Each row is a point on a landscape with many peaks, with its height.
A climber steps from a point to the highest of its 4 nearest points, and stops where none of them is higher. Distance is the straight distance between rows; heights are no part of it.
j653 height 59.8: [134 154 181 106 143  93 152 131 143 168 159 186 167 146 120 157 107 151
 127 136 115 147 120]
j278 height 65.7: [147 137 137 128 142 126 137 120 112 149 143 144 140 146 171 111  92 118
  99 111 117 156 101]
j996 height 57.4: [114 119  97 129 127 136 114 139 140 108 111  84 129 109 112 132 150 134
 136 143 108 106 160]
j622 height 70.3: [114 110 122 112 103 134 121 147 143 105 108 100 117  92  83 153 174 154
 159 145 137  87 163]
j213 height 45.1: [ 99  93  44 137 114 179 100 150 152  58  69  43  99  84 117 109 179 113
 128 128 135  73 155]
j537 height 51.2: [114 106  66 133 111 171 111 147 132  78  87  75 108  96 139 114 158 118
 123 118 124  94 148]
j123 height 56.8: [143 178 156  94  86 134 100 126 162 122  75  88  76  78  19 188 197 165
 193 126 144  65 195]
j650 height 57.2: [120 126 111 127 136 146 128 120 119 119 126 119 125 125 153 112 123 122
 100 123 111 136 119]
j417 height 16.6: [123 116 124 116 122 124 132 150 141 127 123 120 135 119 118 133 145 143
 138 141 117 112 144]
j973 height 66.5: [139 167 201 100 137  64 159 119 132 201 169 229 173 170 130 156  97 153
 115 130 113 158 109]
j982 height 71.0: [110 116 104 122 105 141 110 139 151 105  97  77 111  89  76 144 171 145
 164 139 137  83 165]
j289 height 55.6: [151 173 169 130 166  87 148 104 107 173 154 194 162 171 184 119  71 121
  94 118 120 185  74]
j105 height 51.1: [138 152 190  96 116  99 162 124 155 163 155 190 158 132 104 159 140 158
 141 111 128 133 141]
j209 height 75.2: [137 123 138 182 186 116 132 100  83 140 182 168 146 185 185  74  55  83
  94 143 147 207  59]
j851 height 64.3: [130 113 121 154 148 129 140 103  94 136 160 150 129 162 176  97  72  99
  99 116 139 170  77]
j702 height 64.1: [124 105 104 141 132 154 129 121 112 113 128 114 112 138 167 103 111 109
  96 119 125 145 103]
j864 height 15.5: [123 138 132 113 134 113 133 141 132 133 131 143 144 128 128 141 134 131
 129 132  99 130 144]
j13 height 77.1: [137 167 174 114 155  82 166 129 129 181 153 209 165 170 133 147  95 135
 115 141 110 159 105]
j671 height 40.5: [107 109  58 132 114 172  99 148 149  74  68  63 102  87 105 119 178 115
 138 138 144  76 173]
j212 height 57.9: [144 155 194  96 124  92 158 131 148 172 153 178 155 141 110 155 121 152
 133 119 128 144 135]
j437 height 69.7: [122 132 141 105  79 134 110 130 155 116 103  93 112  91  70 162 173 146
 172 129 144  80 172]
j674 height 55.9: [109  88  77 152 132 169 123 137 103 103 135  96 100 119 162 100 115  95
 102 114 131 130 105]
j997 height 47.5: [100 103  59 135 101 172 105 151 152  69  77  52  98  86  70 130 186 136
 155 141 144  65 176]
j535 height 63.5: [153 152 150 138 158 109 150 119 109 163 152 166 150 161 167 118  91 120
  99 119 114 169  87]
j488 height 75.7: [131 125 108 123 137 132 126 137 133 133 129 123 141 122 140 133 134 130
 119 125 103 133 146]
j192 height 64.9: [142 158 159 107  77 127 105 127 164 129  92 101 104  83  73 169 184 162
 179 118 146  79 175]
j263 height 80.6: [105 108  82 133  92 150 103 146 152  81  80  58  94  87  61 139 180 132
 180 140 147  58 173]
j918 height 53.7: [142 150 184 106  88 104 133 129 151 152 142 151 141 113  88 154 163 171
 151 115 132 112 162]
j860 height 35.0: [125 113  99 127 129 153 117 143 130  94 107  93 124 117 135 111 144 123
 121 122 113 117 147]
j225 height 16.0: [132 130 148 115 134 116 139 132 132 148 141 149 144 126 114 143 128 145
 127 136 107 132 149]
j457 height 76.8: [141 138 154 151 154 109 146  96  96 165 160 178 149 177 192 103  66 104
  86 126 143 188  63]
j700 height 59.7: [151 163 160 134 156  93 146 106 111 168 151 184 156 169 177 117  90 116
  97 114 119 178  88]
j818 height 59.2: [134 133 161 103  87 120 127 126 160 139 119 128 132 107  84 146 162 156
 161 116 146 106 164]
j539 height 65.2: [100 112  80 126 109 150 109 152 142  83  87  61 107  88  83 132 179 140
 154 146 131  77 169]
j511 height 63.0: [122  87  82 157 145 155 127 118  94 102 143 116 103 138 171  91 100  89
  99 133 132 139  95]
j899 height 70.4: [111 115 101 123  80 144  97 146 155  94  84  70  87  79  63 161 184 144
 179 129 148  55 169]
j800 height 64.4: [142 142 146 138 147 120 141 113  98 158 148 168 151 163 176 111  77 112
  98 118 117 170  83]
j259 height 75.6: [140 149 170 117 154  93 154 126 120 174 156 189 156 160 141 142  98 138
 122 134 101 155 112]
j444 height 6.3: [124 125 142 120 118 114 134 139 141 133 123 123 135 122 104 138 137 148
 143 135 121 116 157]
j958 height 68.6: [109 114  92 129 120 152  98 145 146  95  92  71 109  97  92 137 164 126
 153 152 131  88 171]
j426 height 48.7: [114  90  77 137 123 166 119 125 117  85 115  86 107 115 159 106 137 106
 103 119 126 125 119]
j172 height 32.4: [125 117 154 106 101 120 134 142 150 134 137 129 138 112  90 138 156 153
 146 139 123 102 162]
j806 height 46.4: [146 187 182 127 169  71 158 110 109 186 155 218 163 178 166 132  81 122
  99 126 115 185  80]
j682 height 63.8: [132  92  97 162 169 141 126 111  92 115 155 132 113 158 170  86  79  95
  97 134 135 173  74]
j271 height 65.0: [129 116 121 142 143 134 138 111  90 142 151 142 116 146 175 101  94 105
  90 116 134 165  86]
j514 height 43.2: [142 191 180 126 166  64 161 114 111 198 171 222 167 179 160 148  75 130
 106 130 117 184  87]
j54 height 63.9: [140 163 164  95  89 126 108 123 161 118  92 107 102  86  53 181 187 170
 183 116 137  88 181]
j874 height 54.9: [115 109  78 130 117 162 111 149 138  85  88  64 119 106 120 126 164 128
 137 129 124  90 162]
j25 height 74.5: [105 117  88 129  80 167 107 147 162  88  92  68  86  80  58 146 181 141
 188 141 155  54 177]
j752 height 61.1: [101 103  77 135 107 159 102 152 158  83  80  65 101  92  69 134 179 124
 161 148 137  59 165]
j333 height 47.3: [148 180 175 130 162  86 157 115 111 188 160 199 166 170 160 131  86 128
 102 127 112 167  91]
j343 height 45.6: [131 113 126 178 179 119 119 101  85 138 176 153 129 176 187  83  72  92
  98 146 144 198  55]
j329 height 60.7: [114 107  75 129 118 157 108 135 143  78  88  65 116  98 104 131 170 131
 140 134 135  85 172]
j869 height 65.1: [123 111 111 152 137 144 127 122 101 124 155 133 121 155 179  90  81 105
 102 123 128 154  84]
j695 height 65.5: [135 142 143 132 146 120 140 114 111 149 144 153 136 156 174 113  96 117
 102 121 113 159  94]
j8 height 64.7: [115 114 128 121 100 119 117 135 152 116 119 115 124 108  93 146 152 143
 155 138 130 101 167]
j4 height 50.4: [124 147 137 117  71 141 102 135 156 108  83  80  89  73  59 168 189 153
 190 119 152  70 175]
j823 height 63.4: [134 124 133 145 152 114 133 107 103 147 166 164 133 165 176 101  72 103
  97 118 137 167  73]
j174 height 65.8: [146 157 164  96  87 120 122 131 160 127 108 105 118  89  65 169 170 168
 179 113 140  95 178]
j785 height 64.8: [152 138 143 141 147 117 138 102  97 158 157 165 137 158 179 103  88 111
 101 114 127 168  79]
j976 height 48.0: [117 112  89 131 128 156 108 147 133  96  93  87 121 108 129 120 152 126
 132 125 117 107 153]
j668 height 71.8: [151 142 159 153 146  99 153  95  90 169 167 184 151 173 185 101  69  94
  92 124 143 189  59]
j153 height 72.3: [103 102  99 126  91 142 114 146 147  91  89  71  97  79  67 140 178 150
 172 142 148  67 162]
j726 height 54.7: [137 177 205 120 170  55 166 111 123 205 171 236 174 183 139 150  84 133
 109 140 121 178  94]
j888 height 33.5: [121 118 106 122 126 144 116 133 129 108 117 104 135 119 152 115 130 122
 111 120 115 139 136]
j266 height 37.6: [137 142 181 102 109  98 149 131 147 155 147 157 149 133 102 161 136 152
 142 125 117 121 142]
j177 height 66.8: [118 120 153 121  93 123 125 136 154 117 116 114 126 106  80 157 162 147
 159 120 141  90 166]
j294 height 64.6: [129  96 101 161 157 155 125 122 100 115 145 129 119 151 176  91  90  96
 100 138 133 151  81]
j510 height 63.6: [141 128 151 169 171 106 140  95  81 163 179 182 142 179 188  98  54 103
 102 125 144 200  51]
j765 height 64.2: [140 130 114 121 133 139 129 135 116 130 128 134 134 136 165 115 115 111
 111 111 109 140 118]
j517 height 62.6: [112 119 111 118 119 130 122 144 139 116 123  96 121 110  97 143 154 142
 138 144 121 102 163]
j63 height 3.8: [133 129 146 116 120 107 138 140 142 142 135 125 147 132 106 141 136 145
 132 133 113 124 149]
j28 height 63.1: [137 146 135 118 141 121 131 135 123 143 141 145 144 134 145 128 112 138
 115 123 102 142 120]
j494 height 57.3: [139 144 160 119 147 104 145 130 120 162 150 170 163 150 137 140 112 139
 116 135 106 141 124]
j768 height 66.9: [144 154 139 113 152 119 146 128 114 148 137 141 148 148 163 124 104 128
 106 122 108 155 119]
j361 height 70.5: [110 121 130 116  92 130 116 146 147 107 113  95 117  84  79 153 173 152
 165 133 140  82 170]
j732 height 59.0: [123  90  89 138 126 157 121 128 114 100 130 104 106 119 167  98 120 105
  98 121 123 130 108]
j949 height 65.6: [141 158 203  96 129  83 154 126 138 188 159 207 170 151 123 158 113 147
 131 120 121 146 119]
j421 height 64.5: [131 101 111 156 157 145 133 116  95 128 157 140 122 152 173  92  79  97
 104 126 139 165  80]
j425 height 67.5: [139 155 191 104 142  87 155 125 137 185 163 205 164 165 127 149 108 153
 121 127 119 156 120]
j224 height 40.3: [116  98  84 137 120 163 113 141 125  90 104  85 115 103 153 110 141 111
 113 110 124 122 138]
j119 height 70.2: [112 116  97 122 114 143 115 147 149 102 106  83 123 101  91 136 166 139
 148 148 124  81 171]
j293 height 60.8: [138 166 151 102  81 136 105 124 161 115  80  95  86  80  48 182 190 160
 190 119 141  73 186]
j168 height 70.6: [111 114 113 115  78 142 110 144 152 102  88  83  99  90  60 153 182 151
 178 136 153  59 173]
j654 height 54.0: [143 122 133 163 169 111 134 100  88 147 169 167 145 176 184  88  66  97
  99 133 147 190  57]
j108 height 55.5: [137  96 112 179 187 132 122 101  90 128 168 149 126 179 181  69  74  88
  92 150 149 194  68]
j31 height 76.5: [105 101  64 128 115 159 107 145 144  79  82  53 103  93 125 118 163 112
 130 127 132  96 152]
j413 height 62.5: [133  93 105 175 176 137 129 108  88 117 164 142 116 168 170  85  80  91
  99 140 136 175  71]
j993 height 23.0: [133 129 171 109 110 109 139 134 151 145 136 144 137 124 102 147 134 155
 149 130 121 124 150]
j439 height 67.9: [130 134 159 103  79 132 124 136 166 121 109 110 119  91  81 165 173 156
 172 118 144  86 167]
j795 height 44.5: [135 134 125 122 137 125 137 127 125 134 127 130 142 139 142 125 116 138
 119 131 107 135 141]
j661 height 35.1: [104  99  58 134 108 176 104 141 141  66  67  40  95  90 105 115 185 120
 140 131 139  78 166]
j600 height 65.3: [137 107 128 144 136 139 126 127  97 122 141 128 126 145 174 113  94 106
 106 113 124 152  98]
j208 height 77.7: [102  97  51 133 109 184 106 140 140  60  82  50  96  85 127 107 167 104
 130 124 141  84 156]
j757 height 81.9: [136 160 156 118 158  99 147 127 123 161 145 168 157 153 149 133 107 130
 112 125 101 161 112]
j132 height 65.4: [138 122 133 131 139 131 135 130 103 129 137 137 128 144 173 111  99 113
  99 116 112 142  96]
j464 height 55.3: [138 166 135  99  76 145  98 124 160 119  75  83  85  69  45 180 191 151
 189 111 138  65 176]
j96 height 49.6: [135 142 150 118 145 108 148 131 127 151 143 157 149 143 137 138 111 129
 115 138 109 146 137]
j629 height 39.3: [144 109 120 191 192 120 124  95  85 136 168 172 138 184 189  58  63  83
  94 150 148 218  57]
j619 height 50.3: [137 121 137 172 176 113 144 102  89 153 178 175 144 183 180  87  62  95
  99 135 146 211  60]
j788 height 53.5: [148 169 162 124 163  90 145 112 113 175 153 196 159 170 161 127  84 126
 105 125 109 174  98]
j81 height 40.1: [104  78  50 135 119 183 108 145 127  60 109  76 103 100 145 102 144 106
 108 120 144 103 135]
j381 height 22.6: [133 136 159 106 124 103 140 133 140 154 145 162 149 139 111 154 124 141
 126 137 115 124 146]
j331 height 42.6: [109  82  63 140 124 184 117 134 121  79 114  84  96 110 144 104 140 115
 108 113 136 111 124]
j881 height 61.9: [129 149 180  96  94 122 130 132 158 139 125 137 126  99  75 166 168 163
 169 120 136 110 158]

Two climbers start at each pair of points below. Name the first point that both come to, or write never.
j881, j172 | j982
j426, j869 | j600
j63, j381 | j266
j174, j996 | j982
j511, j785 | j278
j444, j177 | j982
j860, j517 | j119

Where does a climber stop that starts at each point below?
j918 | j263
j682 | j757
j413 | j757
j788 | j757
j806 | j757
j54 | j263
j293 | j263
